Points on a hilly landscape, in no order, each with its height.
From any point a climber takes the steepest step (rise divided by distance) to one of its 2 nearest points. It stops when none of these is higher. Distance is the straight distance between rows; heights are no part of it.
Romi: 125; 103; 86; 83; 85; 122; 113; 67; 73; 95; 69; 91; 133; 132; 93; 100; 122; 88; 89; 93; 124; 126; 104; 93; 104; 109; 94; 92; 119  (h 2.97)
pemus: 94; 85; 85; 112; 110; 102; 85; 81; 73; 98; 75; 93; 72; 135; 109; 107; 133; 117; 90; 115; 127; 130; 97; 84; 95; 78; 94; 131; 66  (h 7.24)
Fanot: 51; 98; 96; 85; 94; 110; 109; 107; 104; 128; 104; 64; 114; 104; 101; 83; 71; 82; 108; 87; 92; 139; 106; 86; 87; 120; 76; 75; 106  (h 2.05)
pov: 129; 109; 109; 114; 99; 70; 111; 150; 141; 82; 111; 111; 95; 102; 103; 112; 102; 103; 114; 96; 86; 95; 82; 86; 122; 107; 94; 83; 98  (h 2.43)
zuba: 90; 85; 121; 90; 69; 112; 109; 97; 81; 112; 101; 72; 127; 58; 95; 84; 95; 60; 118; 89; 107; 116; 107; 100; 87; 115; 119; 114; 127  (h 2.24)
roza: 73; 103; 99; 89; 116; 100; 93; 125; 99; 68; 99; 88; 94; 115; 90; 97; 95; 126; 94; 90; 96; 88; 109; 92; 101; 100; 64; 103; 107  (h 7.40)
Sofi: 97; 103; 79; 131; 128; 93; 69; 81; 83; 75; 78; 94; 67; 120; 125; 105; 142; 113; 99; 85; 135; 120; 104; 107; 81; 95; 111; 115; 81  (h 7.63)
buzu: 113; 113; 105; 102; 68; 100; 124; 149; 86; 107; 96; 92; 130; 98; 125; 94; 105; 67; 105; 101; 92; 132; 90; 85; 103; 69; 106; 110; 66  (h 3.14)
Manis: 114; 129; 94; 126; 90; 89; 106; 135; 104; 114; 122; 94; 105; 94; 92; 67; 100; 127; 92; 91; 73; 92; 69; 91; 110; 139; 88; 96; 108  (h 2.08)
zubir: 115; 75; 96; 69; 85; 93; 123; 100; 141; 96; 101; 119; 102; 115; 90; 107; 64; 83; 102; 127; 98; 101; 102; 104; 114; 100; 99; 68; 122  (h 0.75)
milu: 83; 93; 82; 66; 114; 107; 89; 105; 113; 83; 142; 92; 114; 124; 95; 100; 73; 80; 118; 100; 118; 124; 66; 101; 83; 127; 98; 85; 122  (h 1.69)
netu: 113; 125; 100; 100; 99; 99; 97; 124; 100; 79; 95; 109; 96; 121; 119; 103; 89; 117; 81; 85; 117; 125; 86; 110; 93; 92; 98; 108; 80  (h 5.81)
vusu: 103; 74; 122; 131; 131; 109; 104; 125; 109; 74; 91; 100; 117; 124; 125; 88; 104; 60; 95; 93; 73; 116; 112; 108; 94; 119; 75; 106; 92  (h 4.94)
refus: 86; 114; 133; 92; 88; 94; 88; 85; 126; 108; 73; 88; 107; 76; 104; 90; 77; 67; 91; 65; 102; 121; 115; 87; 65; 122; 121; 57; 111  (h 7.41)
rud: 76; 101; 98; 84; 80; 103; 112; 104; 115; 121; 101; 71; 119; 88; 127; 92; 92; 83; 108; 96; 92; 153; 94; 96; 68; 102; 100; 82; 95  (h 2.32)
zup: 95; 115; 93; 98; 120; 92; 88; 67; 109; 75; 122; 110; 77; 106; 108; 96; 80; 103; 83; 99; 116; 77; 86; 119; 75; 115; 118; 113; 110  (h 3.68)
Zur: 111; 93; 117; 111; 135; 100; 76; 78; 131; 99; 111; 136; 82; 110; 122; 120; 84; 85; 101; 108; 112; 90; 103; 104; 90; 105; 130; 80; 74  (h 3.21)
Zib: 88; 93; 106; 98; 92; 107; 111; 83; 115; 112; 85; 94; 103; 118; 100; 121; 100; 77; 105; 115; 125; 124; 84; 80; 71; 89; 105; 112; 82  (h 4.29)
biruk: 132; 99; 81; 83; 95; 109; 134; 129; 86; 73; 105; 110; 129; 106; 132; 107; 108; 77; 110; 109; 81; 110; 113; 118; 94; 86; 101; 111; 92  (h 5.87)
bef: 98; 125; 142; 132; 71; 88; 120; 99; 87; 124; 93; 94; 110; 72; 87; 103; 114; 88; 99; 89; 113; 83; 109; 98; 103; 93; 95; 118; 75  (h 4.79)
bifef: 67; 108; 59; 89; 87; 101; 82; 67; 94; 120; 129; 98; 83; 93; 89; 95; 96; 126; 100; 99; 120; 128; 82; 126; 97; 126; 85; 85; 111  (h 5.05)
lusa: 106; 81; 116; 116; 136; 102; 101; 121; 123; 105; 91; 97; 94; 133; 96; 123; 110; 70; 116; 110; 110; 111; 119; 63; 120; 84; 86; 84; 84  (h 2.81)
Bif: 72; 114; 64; 86; 121; 113; 74; 70; 99; 89; 124; 84; 94; 91; 95; 99; 114; 112; 102; 73; 114; 118; 104; 116; 77; 139; 96; 71; 121  (h 4.84)
Nevol: 82; 115; 84; 69; 87; 95; 122; 65; 108; 116; 104; 94; 95; 119; 75; 87; 89; 114; 86; 116; 102; 95; 100; 84; 73; 89; 63; 103; 100  (h 3.53)
zar: 108; 122; 90; 106; 79; 114; 129; 94; 86; 63; 104; 113; 95; 104; 119; 116; 106; 96; 111; 85; 132; 99; 116; 127; 97; 84; 107; 129; 105  (h 3.77)
Beno: 78; 83; 99; 103; 95; 102; 80; 89; 115; 102; 90; 110; 96; 87; 122; 101; 66; 115; 86; 95; 93; 114; 83; 113; 84; 110; 114; 89; 100  (h 6.48)
simi: 61; 118; 123; 120; 55; 120; 119; 95; 60; 103; 82; 102; 107; 100; 103; 94; 81; 102; 84; 78; 122; 96; 109; 113; 108; 67; 80; 121; 78  (h 5.30)
Zoz: 113; 100; 128; 108; 91; 97; 126; 122; 126; 69; 77; 98; 120; 87; 92; 108; 95; 73; 102; 102; 88; 91; 149; 119; 113; 99; 97; 89; 118  (h 0.40)
ruto: 122; 97; 82; 111; 89; 87; 121; 108; 91; 77; 62; 103; 101; 98; 139; 105; 124; 109; 80; 114; 75; 116; 99; 113; 102; 80; 121; 115; 86  (h 7.23)
nopu: 124; 111; 108; 106; 114; 82; 88; 74; 128; 87; 119; 127; 76; 121; 122; 107; 80; 97; 96; 116; 116; 81; 63; 116; 77; 109; 122; 103; 88  (h 3.47)
gugop: 133; 85; 77; 91; 94; 68; 91; 106; 122; 109; 108; 95; 101; 90; 67; 106; 130; 92; 122; 108; 86; 97; 87; 65; 120; 94; 86; 76; 122  (h 7.09)
sanuv: 99; 80; 96; 89; 109; 99; 100; 91; 107; 117; 109; 98; 91; 36; 81; 98; 112; 73; 104; 114; 77; 96; 89; 82; 74; 99; 144; 101; 108  (h 5.82)
Vos: 78; 58; 97; 114; 119; 116; 106; 130; 62; 92; 77; 88; 91; 102; 91; 100; 115; 107; 94; 102; 96; 101; 103; 94; 116; 86; 83; 123; 102  (h 4.10)
Ves: 80; 123; 62; 92; 104; 98; 82; 76; 94; 88; 89; 85; 96; 90; 109; 111; 136; 132; 88; 75; 122; 133; 104; 106; 81; 127; 94; 82; 112  (h 4.68)
sote: 94; 114; 90; 86; 95; 68; 82; 110; 99; 73; 119; 90; 82; 62; 85; 100; 110; 135; 102; 79; 101; 50; 105; 121; 110; 90; 106; 110; 116  (h 8.21)
Zel: 102; 86; 88; 62; 85; 124; 120; 61; 87; 126; 105; 118; 105; 109; 90; 113; 105; 103; 110; 131; 123; 104; 110; 102; 86; 76; 97; 121; 87  (h 5.31)
zuv: 134; 85; 123; 109; 98; 77; 114; 105; 119; 134; 90; 129; 93; 84; 100; 134; 108; 103; 100; 120; 96; 78; 101; 79; 133; 81; 130; 82; 72  (h 3.10)
mef: 105; 104; 118; 117; 122; 101; 113; 71; 122; 112; 78; 115; 101; 96; 110; 86; 92; 78; 78; 115; 64; 73; 127; 82; 84; 112; 92; 93; 90  (h 1.88)
rula: 120; 90; 95; 70; 90; 123; 101; 113; 103; 121; 126; 116; 108; 135; 101; 115; 91; 96; 132; 123; 122; 129; 89; 108; 121; 102; 108; 77; 91  (h 1.06)
sunen: 110; 123; 114; 59; 104; 111; 81; 80; 97; 108; 107; 80; 132; 122; 93; 91; 71; 74; 104; 81; 118; 105; 104; 77; 75; 109; 95; 65; 120  (h 8.81)
fular: 86; 132; 120; 119; 130; 107; 95; 84; 110; 98; 131; 105; 118; 103; 105; 94; 83; 91; 104; 75; 103; 82; 91; 126; 85; 142; 92; 93; 97  (h 1.49)
koli: 106; 132; 119; 118; 105; 97; 108; 85; 96; 98; 109; 74; 127; 92; 95; 89; 117; 72; 100; 88; 85; 106; 132; 116; 83; 140; 102; 90; 129  (h 2.41)
nub: 85; 112; 117; 111; 116; 82; 100; 125; 118; 68; 98; 91; 93; 93; 90; 108; 113; 99; 99; 80; 105; 73; 122; 83; 102; 88; 81; 101; 100  (h 7.87)
lem: 100; 133; 76; 102; 69; 127; 116; 109; 95; 124; 99; 131; 101; 113; 133; 72; 78; 139; 105; 107; 98; 132; 106; 110; 104; 94; 97; 85; 88  (h 4.67)
toko: 114; 100; 117; 112; 72; 112; 96; 75; 78; 129; 93; 73; 120; 43; 105; 102; 117; 70; 127; 85; 98; 128; 112; 104; 95; 122; 138; 94; 118  (h 2.42)
badu: 94; 123; 123; 109; 103; 108; 85; 79; 67; 114; 104; 112; 105; 97; 115; 86; 89; 103; 85; 82; 112; 55; 98; 105; 86; 93; 106; 124; 77  (h 4.11)
bofi: 86; 86; 105; 85; 122; 99; 49; 117; 95; 107; 132; 101; 97; 81; 87; 103; 102; 122; 88; 92; 94; 84; 64; 94; 75; 107; 113; 107; 83  (h 6.37)
dovol: 100; 122; 124; 116; 104; 90; 92; 83; 87; 136; 101; 66; 134; 106; 67; 78; 104; 82; 100; 79; 79; 105; 116; 95; 102; 151; 75; 80; 122  (h 2.22)
Nofer: 142; 93; 117; 103; 108; 87; 97; 101; 115; 120; 91; 116; 109; 85; 106; 120; 94; 81; 105; 115; 83; 88; 95; 85; 120; 110; 119; 80; 92  (h 2.94)
vom: 96; 103; 84; 138; 121; 86; 94; 85; 120; 100; 101; 110; 81; 133; 124; 94; 106; 124; 90; 111; 88; 121; 78; 92; 108; 114; 82; 96; 78  (h 4.98)
Tele: 81; 112; 91; 105; 116; 122; 88; 84; 109; 101; 138; 122; 110; 97; 135; 102; 85; 108; 113; 82; 104; 102; 102; 134; 86; 121; 100; 88; 88  (h 1.34)
luto: 104; 118; 88; 115; 106; 76; 104; 133; 132; 84; 126; 106; 101; 95; 99; 89; 93; 97; 113; 86; 91; 101; 51; 95; 95; 129; 86; 96; 113  (h 2.21)
zug: 105; 91; 93; 65; 102; 119; 90; 127; 67; 89; 111; 72; 130; 82; 104; 110; 114; 81; 121; 76; 111; 114; 112; 98; 95; 98; 108; 102; 114  (h 1.93)
dez: 116; 74; 103; 102; 120; 103; 125; 140; 91; 91; 99; 88; 127; 109; 128; 92; 98; 55; 111; 101; 70; 108; 115; 101; 95; 94; 96; 111; 93  (h 5.35)
fiv: 85; 89; 67; 81; 92; 102; 86; 90; 115; 117; 138; 115; 81; 80; 88; 112; 96; 126; 115; 123; 111; 122; 102; 123; 110; 100; 92; 84; 100  (h 5.33)
saru: 103; 64; 92; 100; 99; 68; 117; 101; 102; 112; 79; 89; 85; 112; 99; 90; 101; 107; 79; 127; 79; 74; 64; 91; 115; 85; 117; 128; 97  (h 3.48)
vulef: 112; 86; 86; 90; 115; 126; 69; 66; 87; 117; 99; 93; 91; 62; 85; 99; 112; 81; 99; 118; 74; 98; 89; 77; 75; 117; 138; 78; 113  (h 5.64)
pul: 89; 115; 69; 91; 108; 122; 96; 73; 80; 73; 95; 100; 95; 92; 104; 121; 134; 119; 108; 82; 143; 130; 120; 114; 74; 100; 104; 105; 110  (h 4.44)
Samuz: 78; 100; 106; 124; 79; 106; 113; 119; 82; 102; 94; 89; 108; 86; 117; 86; 96; 113; 93; 90; 85; 108; 84; 121; 94; 123; 96; 126; 99  (h 5.70)
Kuved: 96; 87; 90; 94; 114; 101; 115; 113; 117; 124; 116; 109; 104; 122; 92; 95; 91; 104; 100; 127; 73; 111; 77; 86; 122; 111; 76; 87; 94  (h 4.56)
bavum: 144; 91; 109; 117; 91; 92; 114; 106; 101; 92; 95; 103; 129; 87; 110; 110; 107; 85; 117; 101; 77; 93; 105; 104; 131; 125; 109; 88; 119  (h 2.77)
Dapet: 80; 61; 113; 127; 98; 105; 95; 97; 104; 112; 98; 100; 91; 58; 73; 83; 93; 106; 86; 114; 70; 76; 115; 124; 117; 118; 100; 111; 138  (h 2.29)
Zimod: 86; 79; 78; 112; 97; 104; 98; 86; 101; 99; 128; 107; 76; 64; 109; 121; 111; 121; 116; 105; 113; 107; 96; 135; 107; 103; 115; 120; 103  (h 5.68)
gur: 81; 74; 109; 105; 106; 88; 127; 138; 129; 86; 127; 86; 110; 70; 90; 105; 109; 79; 128; 110; 82; 92; 121; 111; 101; 94; 95; 112; 122  (h 2.68)
zuru: 120; 79; 68; 113; 95; 70; 112; 99; 114; 81; 67; 102; 75; 110; 123; 108; 125; 116; 97; 122; 85; 108; 103; 103; 112; 101; 118; 109; 107  (h 6.74)
lefod: 105; 81; 95; 97; 111; 132; 94; 83; 103; 101; 102; 98; 89; 109; 88; 132; 107; 70; 127; 106; 143; 129; 107; 96; 89; 91; 126; 103; 95  (h 3.84)
Bemo: 129; 94; 84; 74; 106; 53; 85; 103; 122; 95; 109; 110; 89; 95; 55; 94; 124; 117; 87; 119; 91; 68; 97; 76; 109; 72; 92; 74; 105  (h 7.39)
zin: 89; 122; 80; 91; 78; 97; 136; 64; 117; 113; 107; 102; 102; 97; 89; 81; 78; 111; 88; 121; 68; 103; 95; 98; 95; 106; 68; 97; 109  (h 3.91)
Pudad: 103; 82; 90; 100; 109; 95; 95; 89; 83; 115; 70; 101; 90; 113; 104; 90; 108; 141; 79; 113; 72; 80; 115; 99; 123; 78; 96; 101; 99  (h 3.65)
Pabik: 141; 86; 99; 59; 84; 107; 97; 101; 132; 104; 113; 117; 112; 128; 88; 98; 79; 89; 109; 127; 114; 111; 81; 93; 115; 115; 106; 77; 113  (h 0.90)
Kap: 102; 110; 97; 112; 80; 130; 118; 94; 68; 119; 106; 116; 116; 112; 129; 65; 78; 103; 94; 95; 79; 103; 68; 124; 82; 120; 95; 127; 98  (h 5.29)
siti: 117; 130; 93; 121; 111; 93; 74; 101; 105; 88; 84; 98; 86; 155; 132; 92; 93; 127; 87; 98; 115; 130; 71; 107; 94; 108; 97; 98; 69  (h 5.32)
zafim: 113; 98; 103; 68; 122; 91; 89; 82; 113; 98; 121; 112; 92; 104; 58; 103; 76; 86; 86; 109; 107; 55; 107; 78; 90; 94; 95; 90; 128  (h 7.90)
nam: 112; 100; 90; 88; 118; 122; 114; 80; 90; 88; 89; 92; 114; 151; 90; 104; 112; 72; 101; 99; 112; 111; 115; 79; 107; 105; 76; 100; 117  (h 3.19)
rifor: 88; 108; 114; 116; 95; 97; 116; 114; 73; 111; 90; 92; 119; 79; 96; 89; 113; 103; 87; 93; 75; 83; 105; 103; 92; 94; 85; 120; 81  (h 5.28)
seke: 102; 73; 103; 110; 103; 86; 98; 103; 96; 98; 88; 99; 112; 64; 99; 74; 99; 120; 70; 114; 46; 71; 102; 119; 109; 105; 113; 108; 121  (h 2.19)
pela: 63; 105; 78; 87; 83; 121; 101; 100; 84; 102; 101; 90; 89; 123; 109; 99; 70; 146; 103; 95; 117; 110; 119; 120; 109; 78; 74; 106; 114  (h 2.69)
vara: 111; 85; 103; 103; 114; 115; 109; 99; 94; 81; 80; 83; 108; 114; 96; 114; 127; 58; 124; 96; 125; 134; 116; 87; 99; 96; 104; 94; 113  (h 3.50)
Fudu: 75; 97; 119; 103; 105; 94; 73; 102; 105; 115; 103; 118; 68; 114; 102; 109; 86; 125; 97; 101; 127; 88; 100; 100; 97; 64; 103; 111; 56  (h 6.46)
med: 104; 109; 109; 113; 102; 59; 76; 104; 98; 68; 107; 89; 84; 72; 85; 93; 105; 122; 97; 73; 105; 53; 65; 97; 90; 114; 114; 113; 119  (h 8.43)
varuk: 72; 105; 86; 80; 113; 107; 87; 131; 96; 101; 127; 97; 84; 132; 92; 88; 87; 135; 96; 102; 100; 94; 90; 99; 79; 71; 76; 105; 79  (h 6.94)
gir: 100; 93; 89; 78; 91; 104; 122; 71; 117; 128; 127; 106; 99; 121; 84; 119; 104; 74; 115; 124; 130; 121; 88; 92; 74; 91; 87; 114; 79  (h 4.80)
pil: 82; 76; 104; 107; 113; 98; 81; 95; 86; 111; 84; 92; 55; 136; 81; 106; 99; 119; 88; 110; 124; 96; 94; 82; 116; 69; 108; 129; 74  (h 6.85)
raduk: 86; 111; 106; 88; 120; 84; 91; 137; 126; 78; 112; 108; 95; 80; 82; 112; 97; 112; 103; 92; 92; 58; 114; 94; 108; 59; 98; 97; 83  (h 8.41)
fid: 73; 93; 108; 109; 84; 103; 94; 111; 108; 107; 87; 92; 108; 83; 95; 95; 87; 111; 87; 94; 81; 116; 78; 104; 108; 128; 89; 90; 105  (h 6.08)
varuz: 105; 73; 119; 110; 94; 71; 125; 107; 108; 130; 79; 114; 87; 83; 104; 108; 100; 107; 86; 134; 89; 68; 76; 100; 120; 72; 125; 114; 77  (h 3.30)
fodos: 110; 90; 107; 104; 112; 94; 112; 94; 115; 91; 91; 112; 114; 80; 114; 89; 87; 97; 73; 117; 51; 84; 112; 106; 98; 109; 96; 96; 99  (h 2.06)
Kis: 87; 112; 100; 94; 116; 101; 88; 68; 98; 96; 113; 111; 85; 91; 112; 91; 84; 108; 91; 98; 106; 67; 116; 113; 68; 77; 116; 120; 90  (h 3.89)
Nifib: 79; 110; 105; 96; 112; 84; 80; 126; 96; 81; 123; 98; 95; 62; 101; 101; 92; 141; 95; 76; 84; 65; 112; 112; 100; 73; 105; 100; 94  (h 8.04)
banez: 119; 110; 78; 70; 75; 96; 128; 52; 105; 112; 103; 119; 85; 124; 94; 101; 106; 120; 106; 131; 127; 99; 116; 119; 109; 83; 100; 111; 91  (h 5.78)
pemo: 76; 96; 95; 86; 110; 100; 66; 130; 81; 113; 130; 94; 86; 103; 109; 94; 104; 136; 92; 98; 101; 103; 75; 104; 71; 83; 98; 128; 62  (h 6.61)
Tutif: 98; 77; 126; 144; 131; 102; 106; 123; 116; 85; 68; 89; 99; 97; 101; 89; 114; 72; 80; 113; 65; 106; 126; 100; 93; 117; 90; 112; 107  (h 4.55)
suz: 118; 92; 146; 138; 122; 125; 89; 99; 86; 124; 74; 97; 116; 97; 93; 70; 84; 56; 91; 95; 68; 86; 126; 82; 100; 108; 108; 91; 98  (h 1.57)
tuzup: 93; 120; 93; 104; 93; 116; 94; 78; 93; 69; 95; 107; 79; 94; 109; 127; 111; 106; 120; 89; 151; 115; 104; 129; 96; 91; 125; 118; 105  (h 4.13)
Fil: 68; 107; 91; 95; 102; 110; 107; 95; 110; 99; 128; 80; 115; 117; 97; 82; 68; 82; 120; 85; 108; 129; 79; 108; 94; 135; 86; 74; 131  (h 1.84)
lurar: 91; 78; 99; 63; 90; 94; 100; 118; 92; 102; 99; 71; 125; 60; 79; 103; 109; 79; 119; 96; 97; 118; 103; 81; 96; 88; 110; 99; 125  (h 2.07)
Kiz: 120; 94; 119; 76; 89; 86; 135; 100; 131; 79; 84; 110; 111; 97; 96; 113; 70; 78; 92; 117; 84; 79; 129; 93; 121; 92; 101; 78; 124  (h 0.59)
midok: 99; 133; 125; 133; 111; 104; 94; 87; 81; 98; 82; 104; 87; 118; 96; 117; 116; 106; 105; 89; 126; 89; 117; 85; 118; 81; 93; 99; 84  (h 6.84)
reroz: 100; 52; 111; 129; 124; 117; 113; 116; 78; 88; 67; 98; 78; 99; 94; 94; 124; 80; 83; 110; 79; 83; 131; 92; 118; 105; 101; 120; 108  (h 4.27)
bag: 76; 92; 103; 114; 92; 104; 76; 77; 110; 108; 70; 96; 101; 67; 131; 93; 83; 86; 82; 83; 87; 134; 97; 92; 74; 125; 125; 70; 101  (h 6.86)
Gizap: 111; 83; 102; 102; 106; 99; 97; 91; 93; 114; 121; 104; 94; 58; 87; 115; 122; 88; 115; 113; 97; 79; 67; 96; 96; 104; 125; 117; 98  (h 6.05)
ponu: 100; 117; 108; 82; 73; 93; 85; 140; 84; 74; 92; 96; 100; 104; 98; 104; 89; 123; 93; 77; 136; 102; 88; 104; 99; 72; 107; 103; 104  (h 6.35)
bazek: 116; 80; 138; 120; 117; 119; 111; 76; 106; 117; 79; 102; 117; 122; 98; 81; 90; 60; 86; 114; 65; 90; 119; 85; 96; 126; 91; 92; 103  (h 1.71)
mapip: 102; 101; 84; 114; 108; 77; 60; 79; 102; 91; 96; 87; 58; 107; 114; 110; 130; 115; 105; 95; 118; 101; 103; 107; 104; 95; 130; 132; 88  (h 7.92)
lav: 100; 106; 93; 103; 80; 75; 127; 122; 99; 77; 70; 95; 98; 87; 118; 99; 115; 119; 88; 108; 79; 87; 116; 119; 109; 60; 112; 124; 83  (h 7.94)
nak: 88; 81; 77; 137; 122; 98; 107; 71; 117; 128; 110; 112; 95; 120; 111; 96; 104; 109; 103; 124; 72; 112; 81; 101; 132; 128; 65; 82; 93  (h 4.78)
Dav: 120; 84; 78; 82; 91; 87; 134; 93; 116; 93; 88; 109; 78; 118; 114; 111; 105; 117; 96; 136; 105; 95; 127; 115; 96; 79; 105; 112; 99  (h 6.29)
Fivu: 118; 106; 110; 120; 100; 118; 91; 74; 100; 111; 108; 90; 123; 64; 105; 97; 105; 70; 122; 91; 92; 110; 112; 122; 105; 151; 124; 90; 126  (h 2.58)
regem: 100; 145; 116; 125; 99; 83; 91; 107; 115; 81; 89; 92; 102; 105; 89; 108; 112; 119; 99; 72; 117; 85; 114; 90; 119; 108; 78; 90; 108  (h 7.37)
nileb: 81; 134; 65; 97; 67; 102; 135; 90; 115; 126; 105; 103; 94; 101; 116; 79; 83; 131; 92; 101; 73; 122; 108; 102; 101; 105; 77; 87; 91  (h 4.28)
gan: 117; 93; 83; 115; 104; 108; 133; 113; 73; 75; 86; 107; 103; 119; 144; 95; 121; 91; 83; 116; 74; 112; 116; 116; 101; 77; 92; 130; 79  (h 6.58)
besan: 88; 105; 112; 66; 106; 84; 90; 123; 128; 101; 127; 99; 94; 78; 58; 124; 82; 102; 111; 106; 115; 78; 113; 85; 89; 59; 102; 89; 93  (h 7.89)
rez: 66; 69; 121; 124; 102; 102; 114; 130; 123; 111; 108; 97; 108; 66; 90; 90; 91; 95; 98; 110; 53; 94; 126; 116; 95; 109; 101; 102; 108  (h 2.44)
Zivi: 110; 132; 127; 73; 87; 93; 82; 85; 100; 120; 74; 78; 120; 95; 99; 92; 87; 78; 92; 64; 97; 115; 118; 71; 89; 110; 99; 58; 105  (h 8.09)
sev: 125; 84; 58; 88; 98; 71; 85; 79; 138; 98; 107; 111; 83; 89; 67; 111; 139; 91; 110; 113; 113; 110; 79; 87; 98; 107; 91; 77; 124  (h 6.77)
Fip: 102; 104; 89; 75; 103; 119; 85; 137; 117; 90; 106; 106; 112; 131; 107; 87; 72; 100; 101; 104; 107; 150; 64; 94; 85; 115; 103; 79; 113  (h 1.50)
vuki: 58; 85; 71; 76; 85; 97; 111; 69; 101; 128; 126; 99; 75; 114; 70; 90; 83; 126; 100; 129; 108; 92; 102; 107; 101; 79; 72; 116; 99  (h 3.22)
demef: 112; 111; 112; 67; 119; 99; 61; 86; 113; 98; 119; 95; 107; 116; 64; 95; 88; 79; 90; 96; 114; 91; 77; 69; 82; 115; 103; 75; 121  (h 8.25)
Povel: 103; 120; 100; 95; 77; 108; 113; 134; 102; 110; 89; 99; 126; 102; 130; 76; 82; 83; 95; 88; 77; 133; 84; 86; 84; 105; 106; 93; 84  (h 2.70)
dutub: 103; 104; 99; 103; 75; 107; 120; 116; 87; 141; 92; 107; 104; 122; 105; 92; 83; 116; 93; 119; 78; 116; 76; 71; 121; 95; 82; 102; 69  (h 4.25)
funen: 116; 94; 110; 79; 119; 95; 94; 102; 100; 106; 94; 101; 90; 92; 62; 102; 109; 105; 86; 114; 90; 64; 108; 61; 102; 75; 98; 96; 100  (h 7.64)
vepe: 76; 110; 77; 88; 75; 109; 125; 97; 105; 102; 116; 96; 74; 131; 101; 87; 77; 138; 101; 121; 106; 94; 105; 116; 104; 69; 87; 139; 106  (h 2.95)
Par: 132; 121; 91; 98; 60; 121; 127; 85; 78; 78; 68; 99; 140; 105; 101; 86; 106; 103; 102; 89; 100; 129; 97; 101; 126; 111; 96; 85; 131  (h 2.71)
zigud: 103; 73; 121; 111; 117; 84; 101; 142; 122; 100; 108; 105; 99; 112; 102; 134; 104; 90; 116; 102; 101; 100; 97; 82; 128; 97; 93; 91; 96  (h 2.63)
gufem: 110; 68; 111; 101; 136; 105; 61; 107; 84; 110; 124; 105; 83; 74; 82; 102; 94; 103; 93; 108; 86; 67; 67; 81; 96; 104; 123; 103; 101  (h 6.24)
ragi: 114; 91; 75; 90; 108; 101; 64; 68; 123; 94; 101; 106; 66; 109; 70; 113; 131; 119; 106; 111; 141; 115; 98; 96; 105; 109; 95; 71; 111  (h 7.18)
Rubud: 84; 105; 98; 90; 79; 74; 109; 115; 97; 84; 57; 92; 80; 78; 98; 104; 107; 109; 86; 102; 109; 80; 112; 117; 101; 41; 139; 129; 94  (h 7.30)
pobo: 140; 92; 104; 99; 67; 101; 118; 116; 76; 80; 67; 105; 131; 90; 103; 96; 112; 83; 101; 89; 85; 106; 95; 111; 136; 111; 106; 92; 129  (h 2.60)
fetok: 105; 119; 89; 95; 68; 136; 120; 102; 64; 125; 87; 127; 119; 116; 137; 64; 67; 126; 87; 100; 74; 106; 94; 116; 106; 99; 98; 106; 97  (h 4.99)
pid: 78; 131; 120; 117; 76; 123; 103; 80; 74; 112; 71; 113; 99; 109; 107; 111; 109; 89; 104; 75; 135; 99; 127; 90; 109; 74; 79; 101; 73  (h 6.21)
Sop: 95; 128; 120; 101; 122; 125; 72; 95; 73; 110; 111; 102; 118; 108; 105; 108; 92; 87; 101; 56; 117; 102; 86; 109; 82; 127; 102; 93; 82  (h 1.67)
miza: 82; 93; 92; 109; 76; 97; 140; 121; 111; 87; 107; 88; 101; 83; 82; 102; 112; 104; 120; 109; 97; 93; 113; 119; 120; 104; 85; 122; 122  (h 2.99)
veri: 127; 111; 103; 77; 119; 86; 52; 102; 116; 82; 103; 104; 103; 113; 78; 115; 117; 91; 109; 82; 132; 93; 98; 72; 104; 111; 103; 66; 118  (h 7.88)
mires: 86; 65; 83; 103; 102; 119; 100; 121; 38; 80; 96; 86; 92; 110; 106; 102; 118; 124; 105; 89; 105; 77; 108; 113; 130; 80; 94; 137; 107  (h 3.95)
muz: 103; 84; 106; 121; 113; 108; 81; 111; 51; 90; 100; 93; 80; 86; 113; 110; 119; 124; 105; 84; 95; 67; 119; 123; 135; 97; 114; 119; 93  (h 3.82)
lape: 107; 93; 121; 116; 150; 108; 93; 88; 117; 107; 97; 112; 95; 125; 126; 112; 90; 58; 118; 108; 107; 105; 114; 74; 92; 105; 105; 74; 85  (h 3.02)
Kaz: 108; 145; 138; 131; 73; 91; 100; 98; 72; 93; 96; 97; 102; 89; 98; 92; 96; 101; 92; 67; 118; 68; 100; 113; 109; 100; 101; 117; 83  (h 4.38)
tulaf: 102; 113; 115; 79; 102; 89; 92; 79; 125; 93; 121; 118; 77; 94; 63; 109; 71; 97; 99; 109; 131; 60; 101; 90; 80; 74; 110; 94; 104  (h 7.49)
moru: 96; 94; 94; 123; 113; 72; 73; 104; 96; 80; 92; 85; 71; 78; 100; 105; 127; 113; 103; 83; 106; 84; 82; 99; 89; 109; 113; 123; 97  (h 8.20)
Kekan: 127; 100; 98; 86; 115; 76; 69; 89; 120; 89; 118; 122; 84; 125; 75; 117; 110; 108; 103; 111; 138; 92; 87; 92; 109; 109; 95; 90; 102  (h 7.56)
kemud: 104; 113; 105; 79; 104; 124; 67; 123; 58; 91; 118; 89; 135; 107; 109; 105; 92; 96; 107; 66; 126; 118; 97; 104; 97; 107; 98; 95; 97  (h 1.81)
rok: 111; 118; 102; 112; 68; 112; 139; 118; 88; 121; 91; 124; 120; 113; 119; 95; 95; 99; 98; 105; 89; 106; 95; 99; 109; 66; 91; 100; 64  (h 3.74)
Mesi: 99; 96; 113; 71; 74; 97; 106; 130; 86; 72; 76; 100; 102; 89; 81; 118; 104; 99; 95; 93; 134; 91; 111; 99; 112; 47; 125; 111; 105  (h 6.78)
tuso: 84; 104; 87; 98; 72; 108; 152; 95; 82; 79; 97; 92; 109; 99; 104; 107; 104; 101; 116; 102; 116; 101; 111; 123; 107; 92; 90; 141; 115  (h 3.36)
mimoz: 104; 99; 86; 98; 111; 127; 104; 100; 100; 118; 132; 132; 110; 120; 130; 120; 88; 100; 132; 103; 111; 113; 93; 114; 113; 105; 105; 88; 86  (h 1.20)
Futu: 106; 121; 118; 133; 88; 94; 93; 114; 92; 137; 117; 83; 127; 99; 71; 72; 108; 96; 86; 91; 67; 93; 81; 94; 118; 155; 70; 105; 117  (h 2.09)
remu: 113; 94; 90; 122; 129; 92; 75; 91; 74; 106; 94; 101; 80; 106; 104; 98; 123; 142; 96; 94; 74; 68; 115; 102; 144; 101; 97; 100; 104  (h 3.73)

For each start below, name the point where the climber stops.
Fil: lav
Fip: lav
luto: sunen
Pudad: lav
zubir: Fivu
vara: lav
vepe: sunen
badu: sunen
